Each row is a point on a tangle of strands that fork and nearly touch. The rows are in no order.
Two points are linked if the straight distance between their rows is under 175. Some points are linked to none.
q_473: [-10  40  35   6  30  -2  19 -45  18 -53 -29  21  -1 -30 -14 -30  -3 -94
 -15  42 -19 -46  17  52  18 -24 -26 -17 -26  39  29  25  16  42  13  36
   3  -5 -16   9   1]
q_744: [  9  13  36   2  51  20 -67   4 -28 -13  33 -22  53 -17  23  -3 -14   4
   3  12  12 -23 -25 -33   2  -6 -14   5 -32  65 -16 -50 -29 -16  29 -38
  48 -51  17  24  20]
q_87: [ 75  -9 -21   1  11 -26 -75 -19  -8  26   1 -14  11  24  -3 -15  35 -16
 -18 -11 -25  27  -1 -61   4 -64  47  18 -94 -26  31   2 -22 -34  56 -24
  15 -24  60 -50   7]
q_610: [ 14  17  -6  23  34  10 -69   4 -10 -21   0  -1  44 -13  -3 -17  15   5
   0  10 -14  -1 -20 -46 -12 -17  41  49 -21  27 -15 -36 -21 -71   7  -4
  57 -49  16 -49  25]
q_163: [ 24  -6   3 -14   1  13  13  12  29  23 -36  18  34  39  42  22  -6  73
  58  19   1  -2 -32  14   5 -29  -4  38  31  27 -52 -77  16 -13 -44   0
 -24  -6  29 -21  57]
q_782: [-32  16   8 -21 -14 -22  71  15  97 -23 -17  -4 -49  64  25 -10 -24 -16
  -5  12 -28 -30  14  48 -14 -14 -40  33  25 -75  -1 -30  89  43 -30  38
 -29  -2 -18  17   9]
q_397: [  3  19  16   8 -21 -61  38 -70  57  -9 -18  49 -47 -23  -5  -7 -23 -37
  -1 -10 -31  30  -9   6  25  29  48 -35  14  -9  26  59   0  44  45  13
 -29  48 -11  47 -48]
q_331: [ 14   7   2   8 -18  -6  56  67 -12   2 -22 -22 -51  -8 -24  34 -23 -36
 -13  20  12   0  -7  56 -55  30  34   4  14  28 -25   0 -12  61 -19  29
  15 -12 -49  92 -10]
q_299: [-34 -15  19 -13 -60 -62  72  28  45 -39 -30   0 -48 -14 -37 -23 -42 -14
 -22  28   0   6 -24  16 -12 -11 -10   0  35 -48  11  40   4  44 -10   3
 -24  49 -36  24 -38]
q_995: [ 37 -15 -10   5   9  26 -32  43  31   0  23  29  13  23 -19  31  19 110
  32  29  49  10 -37   5 -21  -5  42  24   9  24 -48  22 -50  53 -40 -36
 -21   6  26 -35  15]
q_734: [ 15  13  26 -29  13 -19  26   0  54 -19  13  26   4   2 -48   9 -19  11
   5  74  32   0 -38   7 -19 -33  -6  -9  -7  32  -8  20  -6  91 -22 -21
 -22  -4   7  43 -11]
q_239: [-13   0   7 -45 -15  21   2  43  27 -21 -12 -45  -4  -4  47  52 -64  10
   9 -21  10 -10   3   4 -55  27  26  35  43 -12 -35 -90  21   9 -21   4
   0  -4  12 -21   7]
q_237: [-11 -40   1  -2  -7  -6  39  -2 -54  -2 -10 -22 -44 -20  10  25 -23  11
 -23 -35 -13  12  23  -1 -16  -2 -15  14  -4 -68  10 -10 -15 -32 -14 -11
 -43  48  -8 -46 -47]
q_640: [-16   0 -67  21  49  86 -91  43  12   8  32 -42   6  -3 -53  24 -21  24
 -17 -26  42 -27  13 -53 -27  32  13  31  29  42 -28 -52  -2 -23 -25 -12
  22 -26  31 -60 -14]
q_471: [ 10  -7 -19 -55 -47 -31  19  59  47   8  27  65 -21 -13 -33  85 -28  27
  12  29  20  23 -46   0 -31  10  91  45  21 -24 -23  34   9   3   2  12
  -1  12 -22  22  -2]
q_700: [ 47   8  -5  -9  -4 -17 -13 -72  21  24  33  12 -34  12  29 -54  31  15
 -16 -18 -48  19   0 -30  89 -11 -30 -14 -16 -88  14   2 -39 -49  89   7
 -14  34  31 -86   8]
q_831: [ -15   20   -4   61   -3   -7   13  -99   44   59   22    7   12  -40
   37 -105   47   25  -16  -50  -34  -25  -20   11   83   22  -23  -72
   30  -15    3   37  -14  -23   39   37  -28   13   19    1   16]
q_997: [ 44  29  34  24  17 -12 -37 -53 -44   1 -14  11  12 -20  72 -18  10 -77
 -11 -51 -40   3  -9  -1  23  39  12 -25 -42 -11  18   5  -1  -7  85   1
   1 -13  23   8  26]
q_576: [-57  49  53 -15  27 -18  28 -39  89  -9  32 -22  37 -16 -33 -53 -14 -53
  23  38  14 -34   9   1  51 -15 -90 -88 -24  48  40  31  17  63  43  -7
  -9  -7  -7  50 -23]
q_703: [-47  19  62 -12  40 -33  39 -37  78 -23  25  16  53 -31  -4 -41 -23 -37
  -3  37  13 -32 -19   1  54  -5 -65 -51 -28  33  25  -8  11  15  29 -23
 -48  -3 -38  17   5]
q_167: [  8 -39  44  -1  15 -16 -17  45 -38  27  73  -5  58  13   3 -51  49  31
 -36 -11  25  33 -14 -31  28   6 -74  -1 -30  29 -15 -21   8 -51 -19 -16
  15  -9  22 -39  40]
q_328: [-12  16  -4 -31   4 -22  24 -31  19  24 -35  -8  -6  69  47 -30 -19  64
  25 -24 -38  24   0   7  34  -9 -34  20  68   6  -4 -28  36  17   6  36
  25 -39 -14  49 -14]
q_377: [  0  -7 -72  72  31  61 -59  25 -39 -20  -5   7  17 -29 -79  26  -6 -30
 -14  12  15 -28  -7 -13 -23  17  89  17 -23  41   0   0 -15 -56 -27  -9
  -3 -40 -17 -19 -17]
q_631: [-22 -27 -13  13 -14  11  11  63 -52  15  28  -2 -24 -48 -41   2   0 -41
 -25 -12  21  10   8  -2 -52  62  23 -27  16 -16  13  68 -19  13  -1   4
  13 -11 -26  20 -24]
q_44: [ 45  16   0  10  27 -19 -36 -59 -15 -26 -34  29  24  10 -28  15   8  -6
 -10   5  12  15 -27 -16 -20 -46  36   0 -39  36  14  10 -14  37   9 -20
   3 -15  51  -4   1]
q_224: [-14   6 -44  76  14  64 -66  65  -1   1  -4  -4  -2 -35 -62  32 -13  19
  -2  -1  35 -18 -25   7   5  72  89   6  11  47 -52   5 -42  -6 -16 -22
   1 -20 -46   8  -5]
q_990: [ 25  29 -48  62  49  48 -96  15  -2 -17   7  18  39 -20 -50  17  18  14
  18  23  20 -23 -23 -21 -10 -26  73  16 -44  52 -15  -6 -20 -27  -9 -19
  34 -40  29 -25  27]
q_259: [ -3  29   6   0  14  12   8   8 -14  10 -49 -35 -11  30  34   7 -19  49
  32  12 -24  -6   3  39  24  -2 -20  27  20  43 -33 -55 -15  31  -3  17
  43 -46 -29  76   0]
q_317: [ 44  22 -24 -15  -8   6  27  47  63 -15 -26  32 -45   1  -8  82 -30 -62
  17  16  -3 -32   2  34 -75  34  82  38   1  17 -28 -52  34  13 -44  38
   0  23   9  26  26]
q_499: [ 34  -9 -31  36 -36 -39  -2 -60 -65 -18 -68   9  -9  27  36  -8  38 -11
  -7 -20  -8  28  -7  -9  24   6  50 -42  -2  12  16  35 -15  30  30 -22
 -12  14   6  66 -21]
q_352: [ -5  55  15   2  35 -22  66 -33  76 -41 -10  -7 -14   9  -4 -24 -11 -87
 -10  17  -4 -62  27  39   4  -8 -58 -15  -4  54  -1 -19  53  55 -23  41
 -31  -9 -28  47   5]
q_816: [ 63 -12   0 -31   7 -31 -30 -30  19  24  49   7 -11  23  12 -19  19   5
 -11 -13 -20  54 -13 -67  17 -24  -2   9 -48 -53  32   6 -20 -20  69  -7
  10   0  49 -77   8]
q_417: [-22   0 -52 -25 -83 -27  26  32   3 -27 -34   8 -87  21  -9  38   8   4
 -22  54  -9 -41   5  37 -44 -23  48  49  33 -32  20  12  35  27   9  37
  54  10 -47  48 -39]
q_82: [-34  -6 -15 -29 -74 -49  40   5   2 -33 -35   5 -54   5 -18   7  -9  25
  -1  33 -10  14 -21  14   2 -37  24  26  38 -34  13  34  -2  15  14  -1
  24  29 -34  39 -50]
q_925: [ 23  27 -38 -15 -23  50  12  59  54  -2 -32 -37 -53  44  26  67 -33  28
  54 -15   9 -19  17  56 -72 -12  39  55  39 -43 -47 -60  60  76 -40  49
  24   7  36  33  62]
q_218: [ -6 -23 -74   1  -3  38 -44  30  -3  20  25   6 -35   9 -68  15  15   3
 -12  -1  -8   2   6 -56 -34   2  46  41   8 -31  29   8   6 -77   6  22
  56 -25   0 -59 -51]
q_293: [-59  13  46   2 -17   7  30   3  11 -10   4 -37   9 -33 -30 -91 -47 -38
  26  51  -7 -26  26   4  17  -6 -84 -43   0 -29  43  58 -36  20  -1 -25
  18  41  -1 -34 -22]
q_470: [ 33 -49 -53   9 -51  -1 -19  19 -71  27   4 -25 -42  47 -24  42  25  57
 -24 -36  27  47  27 -32 -31  -6  26   1  12 -44   4  38 -43  -7   1  -5
  26  25  26  -8 -48]
q_47: [ 25 -16 -42 -21 -60 -30   8 -32 -25  34  40  18 -52  23  21   5  48  23
 -16 -24 -30  40  38 -16  55 -31 -20  -8  -7 -89  13  23 -37 -58  68   5
 -14  63   2 -41 -16]
q_349: [  1  -1  53   7  11 -17 -53  24 -36  -3  62  -9  34 -39  -2 -70  44 -57
 -14   5  14   7 -25 -27  -5  15 -41 -33 -55  11  31  77 -12  31  39 -40
   2 -28  33  15  33]
q_906: [-16 -12 -40  11 -13  40 -50  91 -23  19  12 -33 -11  -7 -14  12  13  39
 -27 -71  44  37 -14 -38 -14  79  35  29  44   2 -46   6 -18 -22  -3   4
  44 -23 -13 -13 -11]
q_790: [ -3  17  56  16  18   8 -27 -25 -34  -8  26   3   3 -34  29 -57  23 -65
 -27  -9 -15  -2 -14   1  20  30 -57 -45 -33  -1  11  49  -4  35  50   1
   2  -6  16  -8  12]
q_107: [-13   1  35   6  -4 -15  43  25 -38   1  -9 -21 -39 -28 -16 -10 -22 -50
 -14   8   5   4   1  16 -41  46 -25 -39   2  21  11  34 -22  63   2 -12
   7  -2  -2  59 -25]
q_862: [ 33  -2 -12  38 -13  35 -42   4 -97  22 -26 -42   3  13  37  22  -2  36
  13 -33  -4  30   1  -8  -5  36  50  -9  -8  17 -19  -6 -54  20   9 -35
  29   4  26  30 -10]
q_362: [-20  14  25  -8  49  23  -1 -67 -42   4  -1 -22  11  -8  53   5  10   3
 -15 -51 -14 -34  56   6  32 -15 -65 -12 -14  32  21 -61  21 -20 -10   8
 -37  13  27  -5   1]
q_644: [  32   -5  -30   14   -7  -11   -1   -1  -41   41   25   25   30    1
   -6   45   33   -3   15  -25  -10   50   16  -34   19   -6   41   21
  -53  -44   13    7  -29 -103    9  -13    4    8   -9  -41   27]
q_690: [-47 -12  46  -8  32  20   6  -1 -34   1  29 -16  37 -24 -27  21 -40  10
  14  26  18 -10  11  -7   7 -36 -49 -25 -41  18  31 -33 -10 -14 -20 -54
 -25   7  -9  30 -32]
q_510: [ 29  -4 -83  14  15  23 -38  17  -2  45  27  -1  13  10 -66  40  22  29
   8 -17 -10  43  42 -74   0  -9  55  44 -28 -14  -3 -19 -15 -95  -5   2
  10 -14  27 -70  -2]
q_106: [  5 -51  -1  43  16  37 -54  61 -26  37  65 -51  25 -30 -50   0 -19  84
  -6 -12  51  13  -8 -26  -2  34  22   1 -17  18 -27  16 -61   7   4 -91
  17 -13  13  17 -20]
q_999: [ 13   0 -36 -48 -54 -29 -14  17  18 -13 -13  42 -21  -4  14  82   6  14
   8   0   2  15 -20  -9 -36  11  91  40  32 -14 -11  11  -3 -31  31   9
  28  16  -6 -19  -4]
q_155: [-38   2 -38  -4  25  40 -43  45   5  31  64  12 -20 -23 -41   1  -1 -49
 -11 -23 -18   4  15 -53 -12  45  12   9  13 -42  26  32  17 -73  18  30
  39 -37 -32 -55 -26]
q_575: [ 20  42  23 -15  30  33 -28  -3   1   5  -4 -28  22   1  42  39 -43  46
  45   2   2   7 -21   4   6  -1  26  19  12  67 -46 -75 -39  26  19 -18
  48 -37   9  24  28]
q_485: [ 21   4  29 -37  32 -24   5 -18  15  16  -1  33  34 -11  21  24 -55  11
  15  -2 -26  26 -37 -39   3  -1  24  22 -26  -6  17 -13 -15 -40  38 -20
  -2 -12  -3   2  -5]
q_368: [-48 -37  51   6 -27   4  18  43 -40   6  35 -59  -6 -25 -15 -86  -4  -6
 -12  21  14  25  28  -4   9   6 -93 -38  11 -18  17  56 -13  14 -25 -30
  18  24   2 -26 -18]
q_926: [ 10  30  16  -4  29 -48   9 -60  49 -16 -51  60  27   1 -44 -18 -13   2
 -14  53  -2  17 -46 -10  24 -52  21  -7 -25  37  24  17  -3  42   8  -7
  -6 -22   5  19  -3]
q_200: [  5 -37  15   7  29  25 -43  -7 -35   2  44 -37  26  17 -40  -5 -14  72
  -8  29  33  11  -3 -31  20 -73 -38  -1 -40  24   5 -38 -35 -14 -21 -60
   6  14  30  -6 -34]
q_486: [ 12  -5 -27  30 -22 -13 -25 -62 -69  17 -51 -12  -8  58  -6 -45  46  46
  -4   3 -19  50   4  -9  28 -46  -4  -8   5   9  24  54   1  23  -2  -5
  17   1  20  30 -14]
q_727: [-26   0  49  -3   5 -13  13  -6   2 -63 -14 -26  14  -4  30 -29  -5 -27
 -40   8  23 -24 -11   9 -13   2 -49  13  18  26 -29 -60  26  24 -35  -2
 -39  -4 -21  -5  -5]
q_928: [ -3 -17  -6 -23  -1   6   6  26  -3   3   8  24  -9  13  -2  20  19  25
   0  23  11  22 -12   0 -41  -8 -14  34  20  -8 -14  18  20  11 -52  28
  15 -27  11 -22   4]
q_184: [-56 -56   0  -8   6  42   6  71 -15   6  32 -33  -4 -11 -63  18 -38  12
  -2  30  49 -22  26  21 -68 -36 -75 -30  -4  -6   3   3  25  27 -81 -18
   6  -5  -7   6 -43]
q_582: [ 28 -16  -4  17 -21 -26  19 -29 -56  54  13  33   0  11  27  -2  47   5
  -5 -25 -29  59  25 -16  59   3   4 -27 -60 -58  31  35 -31 -67  33 -15
 -28  30  -3 -17  25]
q_696: [ 37  27  -9 -24  -3  -1   3  20   3  -5 -17  42  18   0  37  67  14 -28
  25 -24   9   9  -3  22 -48  49  61  24  19  41 -49 -24  20  15 -45  35
  -2   7  19   7  76]
q_606: [-16 -18  -5  37 -22  -3  -7  80  -8  -4  -1  -4   8 -50 -43  12  -9  45
  17  25  28  20 -50  10   8  56  64  31  16   4 -27  27 -62 -18 -15 -36
  26 -15 -61  33   2]
q_168: [ 16 -10  19  13  47  14 -28  31  -6  14  59  34  45 -55 -60  23 -39 -50
  10  20  15  -7 -36 -16 -29  30  64 -30 -68  35  37  50 -18  14  24 -35
  -4 -17  -2  65   0]
q_980: [  -9   24   -2   30   28   22   -3 -107   16  -23  -15   -4  -18   -8
   34  -65   19  -23  -18  -27  -45  -71   31   51   56   14  -48   -6
   21  -13    5   16   20    6    9   52  -46    8    0  -25   -1]
q_309: [ 31 -43 -34  30 -13  14  -9 -35 -87  23 -13 -29 -39  38 -30  -8  33  12
 -13 -10  -9  21  48   0 -19 -36 -10 -22 -15 -38  48  49 -20  10  -8   0
  17  20  13 -20 -56]
q_730: [ -8  31  41 -46  44 -20  69  27  62 -25  25   1   2  -8   7  35 -16 -51
  -1  -5  34 -24   6  29  -4   8 -63 -33  -6  39 -26 -49  44  41 -19   2
 -43  -4 -27  83  10]
q_54: [-13 -37 -43  57 -18  21   7  32 -41 -19 -18   7  -6 -20 -62  39   5 -24
 -16  17  13 -16  15  23 -45   1  64  23  -8 -14   1  15 -12 -50 -66   2
 -26  15 -30 -21 -21]
q_511: [-22  15 -17 -20 -12 -13  49   3  34 -26 -25  28 -49  23  45  23   1 -17
  26 -24 -52 -44  42  52 -17  17 -15  54  33 -67  11 -23  81  -1 -25  62
 -37  23 -12  11  46]
q_567: [ 36   3 -24   6  -6  25  20  73  33  -4 -14   3 -54 -19 -43  71 -38 -20
   7  21  17 -31  -7  55 -66  37  82  26  14  28 -52 -25  -2  38 -38  28
  30  -8 -26  42 -12]
q_783: [ 57   6 -41   7  28  51 -35 -62 -47   4 -34  15  17  23  -6  67 -10  13
  26   2 -11  -7  16   1 -31 -48  59   5 -23  36  17 -10  -7  -2  -8   6
  13  -4  58  -7   8]
q_81: [ 46 -17 -39  -7 -42  27 -31  -7 -90  34 -17 -56 -11  37  41  45  26  30
  -8 -64  15  37  42 -24 -18  16  41  10  11 -19  -4 -28 -35 -20  10  -2
  12  33  38 -23  -8]
q_988: [-60  -7  52 -22   2  12  24  32  14 -31  13 -42  44 -19 -20  -1 -20   8
  17  62  33 -13   2  12  18 -41 -90 -33 -17  54   8 -28   8  12 -44 -53
 -19  -5 -25  65 -29]
q_822: [ 22   4  33 -11  22  -3 -35  11 -76  29  36  17  53  13  42 -29  73   3
 -33 -40  16   2  -5 -30  24  11 -40 -28 -34  47 -15 -19   2 -35  10  -6
   7 -25  53 -13  61]
q_330: [  1 -10  10 -15  21  26  -2  -4  36   6  89  20  -7 -27  -4 -13  14 -35
  -8  10  -2  11  -6  -7   1  -5 -69  17 -11 -71  16  45 -17 -31   4  12
  -7  11   8 -99  13]
q_689: [  1 -17 -19 -29 -56 -34  29   7  26  16 -47  51   4  47  19   0   2  92
  36  16 -19  13 -46  -7  33 -55  17  40  58 -18 -26 -31  18 -40  -7  24
  -9   6  -5 -10  27]
q_784: [ 30  -6 -33 -32 -57 -31  12 -19 -49  22 -42  31  -9  45  92  31  34   9
  21 -63 -29  10  29   8  33  31  24  -1  40  -8  -5  -4   7 -52  51  37
  12  35 -20  -7  45]
q_23: [ 33  30  -5  -6 -16 -24 -22 -64 -35  14 -29  26  -2  16  89 -32  28 -26
  -4 -65 -59  11   4 -22  48  27  10 -13  -1 -19  17   2   0 -54 102  27
  21   9   4 -17  46]
q_959: [ 53   4 -26  31  -7  -8 -57 -59 -47 -13 -53 -19  -9  22  20  -9  14 -44
 -13 -17 -43  -2  24 -23  16 -48  54   0 -69 -38  43  12 -31 -43  58 -14
  25  -3  16 -38 -18]
q_780: [-20  10   9 -20   0 -15  51  17  68 -18 -39 -41 -27  33  29  31 -72  -3
  -1 -10 -10 -11   8  26 -17   5   4  32  23 -28 -36 -88  66  42 -12  14
 -26   0 -12  53  -7]
q_884: [ 47  20 -23 -17  -3   9 -32   2 -31  22  -2  18  34  -8  43  43  25 -25
  25 -46   9  32 -13 -22 -22  60  74  -4   5  43 -31  -1  -3 -21  17  16
  39 -26  21   0  62]
q_292: [-13  13 -36 -12  -4  13 -31  53 -10   3   9 -13  17  -2  13  24  33  -3
  -5 -57  16  25  -1 -36 -35  74  37  28  41  16 -44  -4  15 -43  -4  52
  55 -51  -4 -23  25]
q_403: [-53  30   2   0   1 -15  38 -61  88  13   1   0  -7  14   9 -90   6 -12
  19  26 -37 -26   9  33  63 -33 -70 -31  34 -31  38  52  25  14 -12  46
   3 -16 -33  -8 -12]
q_924: [  9  23 -10 -56 -28 -19   7 -28 -41  24 -40  -2 -14  45  60  18 -22  29
  33 -51 -45  24  27   4   5   9  12  16  60 -10  -1  -5  25   4  33  35
  25  -8   4  34  -7]
q_671: [ -9  -2 -25 -21 -22  37 -17  75  60   8 -19 -20 -12   5  16  72 -35  50
  53 -24  27 -16 -10  24 -44   0  54  53  45 -40 -61 -68  16  16 -38   3
  10   9  30 -28  31]
q_127: [-13 -16  26  22   1  -7  44 -31 -57  35  12  -7 -24 -13  24 -12   6  14
 -32 -34 -22   9  20   2  47  24 -46 -28 -21 -54   8  14 -30  -7  -1 -33
 -61  49   6 -20  -4]
q_627: [-12  10  38  -3  58   8  10 -59  11  23 -12  40  51   4  59 -42  16 -10
  -2 -31 -33 -38  11 -12  55 -10 -77 -29   0  38   8 -53  34 -52  39  28
 -29 -11  15 -25  57]
q_867: [ -43  -58   33    4  -13   12   26   55  -22   27   28  -47   -4  -12
   -5  -17  -26   34  -23    1   29   32   29   11  -13  -12 -100   -1
   10  -35   12   10    8    8  -69  -28    6   17   -7  -11  -33]
q_26: [ 14   9  36  25   1 -42  37 -25 -22 -16 -18   2  -9 -14 -41 -28  11 -64
 -18  27   0   6  -9   7 -10  23  10 -67 -18  64   6  65 -10  98  21  -8
 -19  21  15  85 -16]
q_204: [  33   -4  -59  -14  -43  -38  -15   -1  -19   -9    6   54   14   -3
   25   70   34  -20   17    1  -16   20   -1  -35   11  -18   79   26
  -21  -29   10   14   -8 -106   60    4   26   31  -12  -38   32]
q_496: [  1   6 -69  17  17  86 -52  17 -14   9 -21 -28  -6 -13 -22  72 -13   5
  16 -43  21 -33  48  -5 -78  23  54  22  31  35 -32 -52  12  -4 -53   8
   4   7  27 -50  17]
q_413: [-37  27  25  30  -3 -26  34 -30 -11 -43 -56   5  21 -18 -24 -78  29 -38
 -10  43  -3  -2   9  39  31 -17 -38 -23 -17  46  23  33   9  28 -37  12
   1   7 -20  21  18]
q_492: [-18  -2  54 -29  24  12  12  24   5 -35  35  -1  -2 -18  22  22  12 -44
 -23 -21  42 -33  16  18 -41  22 -71 -26   0  13  -9 -23  33  39 -19  11
 -53   2  10  10  18]
q_18: [ 20  15  -6 -32  40  36  -5 -80 -29  13 -33 -13   3  19  39  46 -29  10
  20 -25 -33 -14  46   9 -27 -17   1  -7  10  36  19 -52  18  17  -8   6
 -24  10  55  -2  -4]
q_673: [ 30  -5 -11  25 -34 -48  25 -54 -27   5 -27  42 -27   8  20  16  14 -32
  -6 -15 -19  34 -12  -1  39  32  29 -56  -3 -23  22  83 -10  35  35 -22
 -41  63  -4  32 -32]
q_130: [-31 -10  11 -17 -18  31  35  65  35 -24   9 -61   3   7 -49   3 -14   4
  16  72  66 -28  -3  43 -42 -41 -74 -18   3  20 -26 -18  15  76 -67 -42
   0 -20 -32  60 -16]
q_158: [-52  15   9  56  18 -22  52 -85  96  22  20   2  24 -36  20 -67   8  22
   5 -25 -19 -28  10  26  61   1 -17 -74  15 -13  12  27  10  24 -10  36
 -34   7 -13   9 -25]
q_812: [-40 -19  11 -25  22  29  -5  55  40  18  79  13   4 -25 -41 -16 -19 -29
 -11  13   8  20   6 -20 -20  21 -45   9  13 -38  30  38  16 -47 -12  10
  29 -37 -37 -58 -35]
q_453: [-21  -6 -22 -13 -26 -14  23 -31   8 -18 -19  40 -45  22  26 -44  39   1
   4  14 -45 -10  29  16  45 -46 -25  38  29 -53  21  24  26 -60  -4  46
  19  24 -29 -54  13]
q_61: [  2 -10  16   9  -8 -19  -2  41 -21   0   9  16  42  -7 -23 -44  20  43
  10  28  14  36 -60 -20  27   8  25  24 -24  15 -14  35 -45 -31  -3 -46
  22 -27 -15  11  41]
q_146: [-22  12  34   6   3 -14  11 -47  32 -58 -21 -28 -25  -3  52 -71  -7 -45
 -34  -6 -14 -42   0  18  25  27 -46   3  46 -30  -5 -24  17  24  19  37
 -17   3 -25 -42 -20]
q_382: [-26  32 -14   3  16  -9  40 -66  45  17 -24  23 -31  20  47 -12  19  -9
  23 -41 -57 -42  58  62  31  20 -14   4  32 -31  16  12  68  28 -22  69
 -58  11 -14  18  11]
q_230: [-24 -34  10  13  21  34 -43  75  21  -9  41 -46  21 -22 -35  16 -17  55
 -28  12  94 -20 -20   2 -43  46  -2  11  29  25 -48  -6 -30  38 -22 -44
  10 -28 -10  -8  -6]
q_320: [ 34   0  -6   3   1 -18 -33 -62 -25 -46 -44   2 -13  17  -5 -16 -30 -33
 -29   9 -28 -16 -17 -16 -25 -22  41   7  -5   0  33  -6  -9  16  42   4
  31  -3  19 -18 -42]
q_709: [ 50  -1 -50   4  15  68 -32   0 -23  -6 -35   5 -14   5 -20  92 -29   8
  43  17  -1 -43  17  35 -72  -9  83   9  12  42  -7 -29  -8  24 -46   5
  -7  17  36 -16  -9]
q_513: [  6  -9  -3  19  42  37 -78  41 -37  39  71 -25  36 -12 -45 -36  11 -17
 -20   1   9  15  14 -53 -13 -24 -17 -15 -65   8  25  19  -3 -36  13 -18
  35 -44  22 -18 -22]
q_147: [ 26   7  40 -23  11 -17  -3   0 -49  28   6  32  54 -12  44   0  28  11
  -1 -38  13  17 -30 -13  10  53  10 -13 -10  48 -29 -31 -12 -10  23 -11
 -24 -18  33  11  69]
q_27: [-30   3 -14  -7 -51  -9  24  -4   2 -29  14  66 -33 -27  -1  -6  39 -40
  10  35 -28  -2   1  25  24 -18  -6   6   8 -68  29  92  -2 -52 -10  37
  -1  36 -54 -51  20]
q_145: [ -1 -13  30 -15  13 -11  11  -7  43  -2 -25  33  67  26  12 -38   0  67
  20  33  21   0 -61  -7  36 -38 -17  14  20  59 -38 -50  -7  -6 -17 -36
 -38 -18  -4   8  42]
q_865: [-24 -21  27 -11 -29 -37  69   8  68 -24 -17 -10 -32  13 -45 -21 -30  -8
 -23  34  35  -1 -21  19 -34 -20 -21 -27  23 -13   3  11  23 106 -39 -26
 -53  26  -1  43 -46]
q_327: [-18   1  40 -10  34 -30  44 -36  62  17 -18  45  27   0  51 -35 -18  -1
   5 -29 -29 -20 -10  -8  48  13 -30 -14  26   2 -14 -51  40 -33  28  23
 -60   1 -17 -23  30]
q_971: [-24 -15   5 -17 -41 -55  52 -32  29   4 -25  56  -5  11  46 -26   9  31
  16 -24 -47  -9 -15   6  51 -27  -4  18  42 -43   4 -12  24 -68   9  34
 -54  33 -34 -28  27]
q_545: [ 33 -44   7   0  18  -4 -12  16 -42  20  58 -50  27  36 -12 -34  15  72
 -28   4  13  43  16 -37  33 -26 -75   9 -33   6  -9 -57   1 -28 -33 -20
  19  12  43 -42 -26]
q_306: [-61   9  29 -25   3   3  47 -27  61  -7   3 -19   2  11  -2 -60 -29 -23
  18  54 -11  -3  17  19  19 -35 -91 -14  15 -32  39  18  14  24 -34   4
  -3   8 -28 -32 -41]
q_795: [  4   3  43   5  15 -21 -24  41  -7  -8  32  -9  53 -48 -47 -26 -11 -50
  -2  57  24   3 -46 -25 -20   2  14 -22 -58  29  19  53 -12  45  39 -61
  20 -38   4  69   1]
q_805: [-23  16   8  19 -42 -34  11 -36 -35  -4 -58 -17  -1   3 -12 -98  31 -12
   2  17 -41  26  10  10  50 -33 -17 -24  -7  -1  50  78  -7  -1   5   8
  38   1 -27  26  -1]
q_291: [ -5   3  18   8   0  26   0  75  53 -39   5 -47  -2   1 -10  19   3  42
  -3  40  73 -28 -26  55 -38 -12 -40  -1  11  31 -64 -45 -14  74 -33 -32
   6 -21 -17  31  -5]
q_553: [-30   8  49 -32  24 -30  42 -12  92 -39  14 -12  47  -4 -15  21 -23 -16
  10  29  49 -25 -19  17  29 -18 -67 -38 -19  41  -8 -61  52  35  -1 -42
 -64  -3 -33  63 -22]
q_678: [-12 -22 -14  17 -34   3  15   0 -49 -26 -23  10 -42 -12   7  53  12 -19
 -19 -13 -13 -16  38   7 -35   1  41  26   2 -51  21 -11 -20 -77 -15  12
 -13  36 -26 -49 -20]

Follow the links from the first point to the second, and from the first to the third. Name the last point that the two ways share.
q_510, q_61, q_327 -> q_582
q_696, q_780, q_184 -> q_988
q_362, q_224, q_82 -> q_44
q_990, q_27, q_299 -> q_44

A fork is a point with three links, a tip a point with one. Leave the first point through the second and follow the links. Name the first fork or tip that comes.
q_924, q_784 -> q_168
q_671, q_239 -> q_730
q_146, q_980 -> q_925
q_582, q_47 -> q_44
q_168, q_795 -> q_377
q_831, q_158 -> q_130
q_988, q_690 -> q_884

A fork is a point with three links. Follow the links from the first point to the second and name the forks in between, in order.
q_320, q_784 -> q_582, q_377
q_293, q_147 -> q_130, q_988
q_27, q_610 -> q_971, q_783, q_44, q_582, q_377
q_730, q_831 -> q_553, q_988, q_130
q_82, q_496 -> q_44, q_783
q_54, q_959 -> q_582
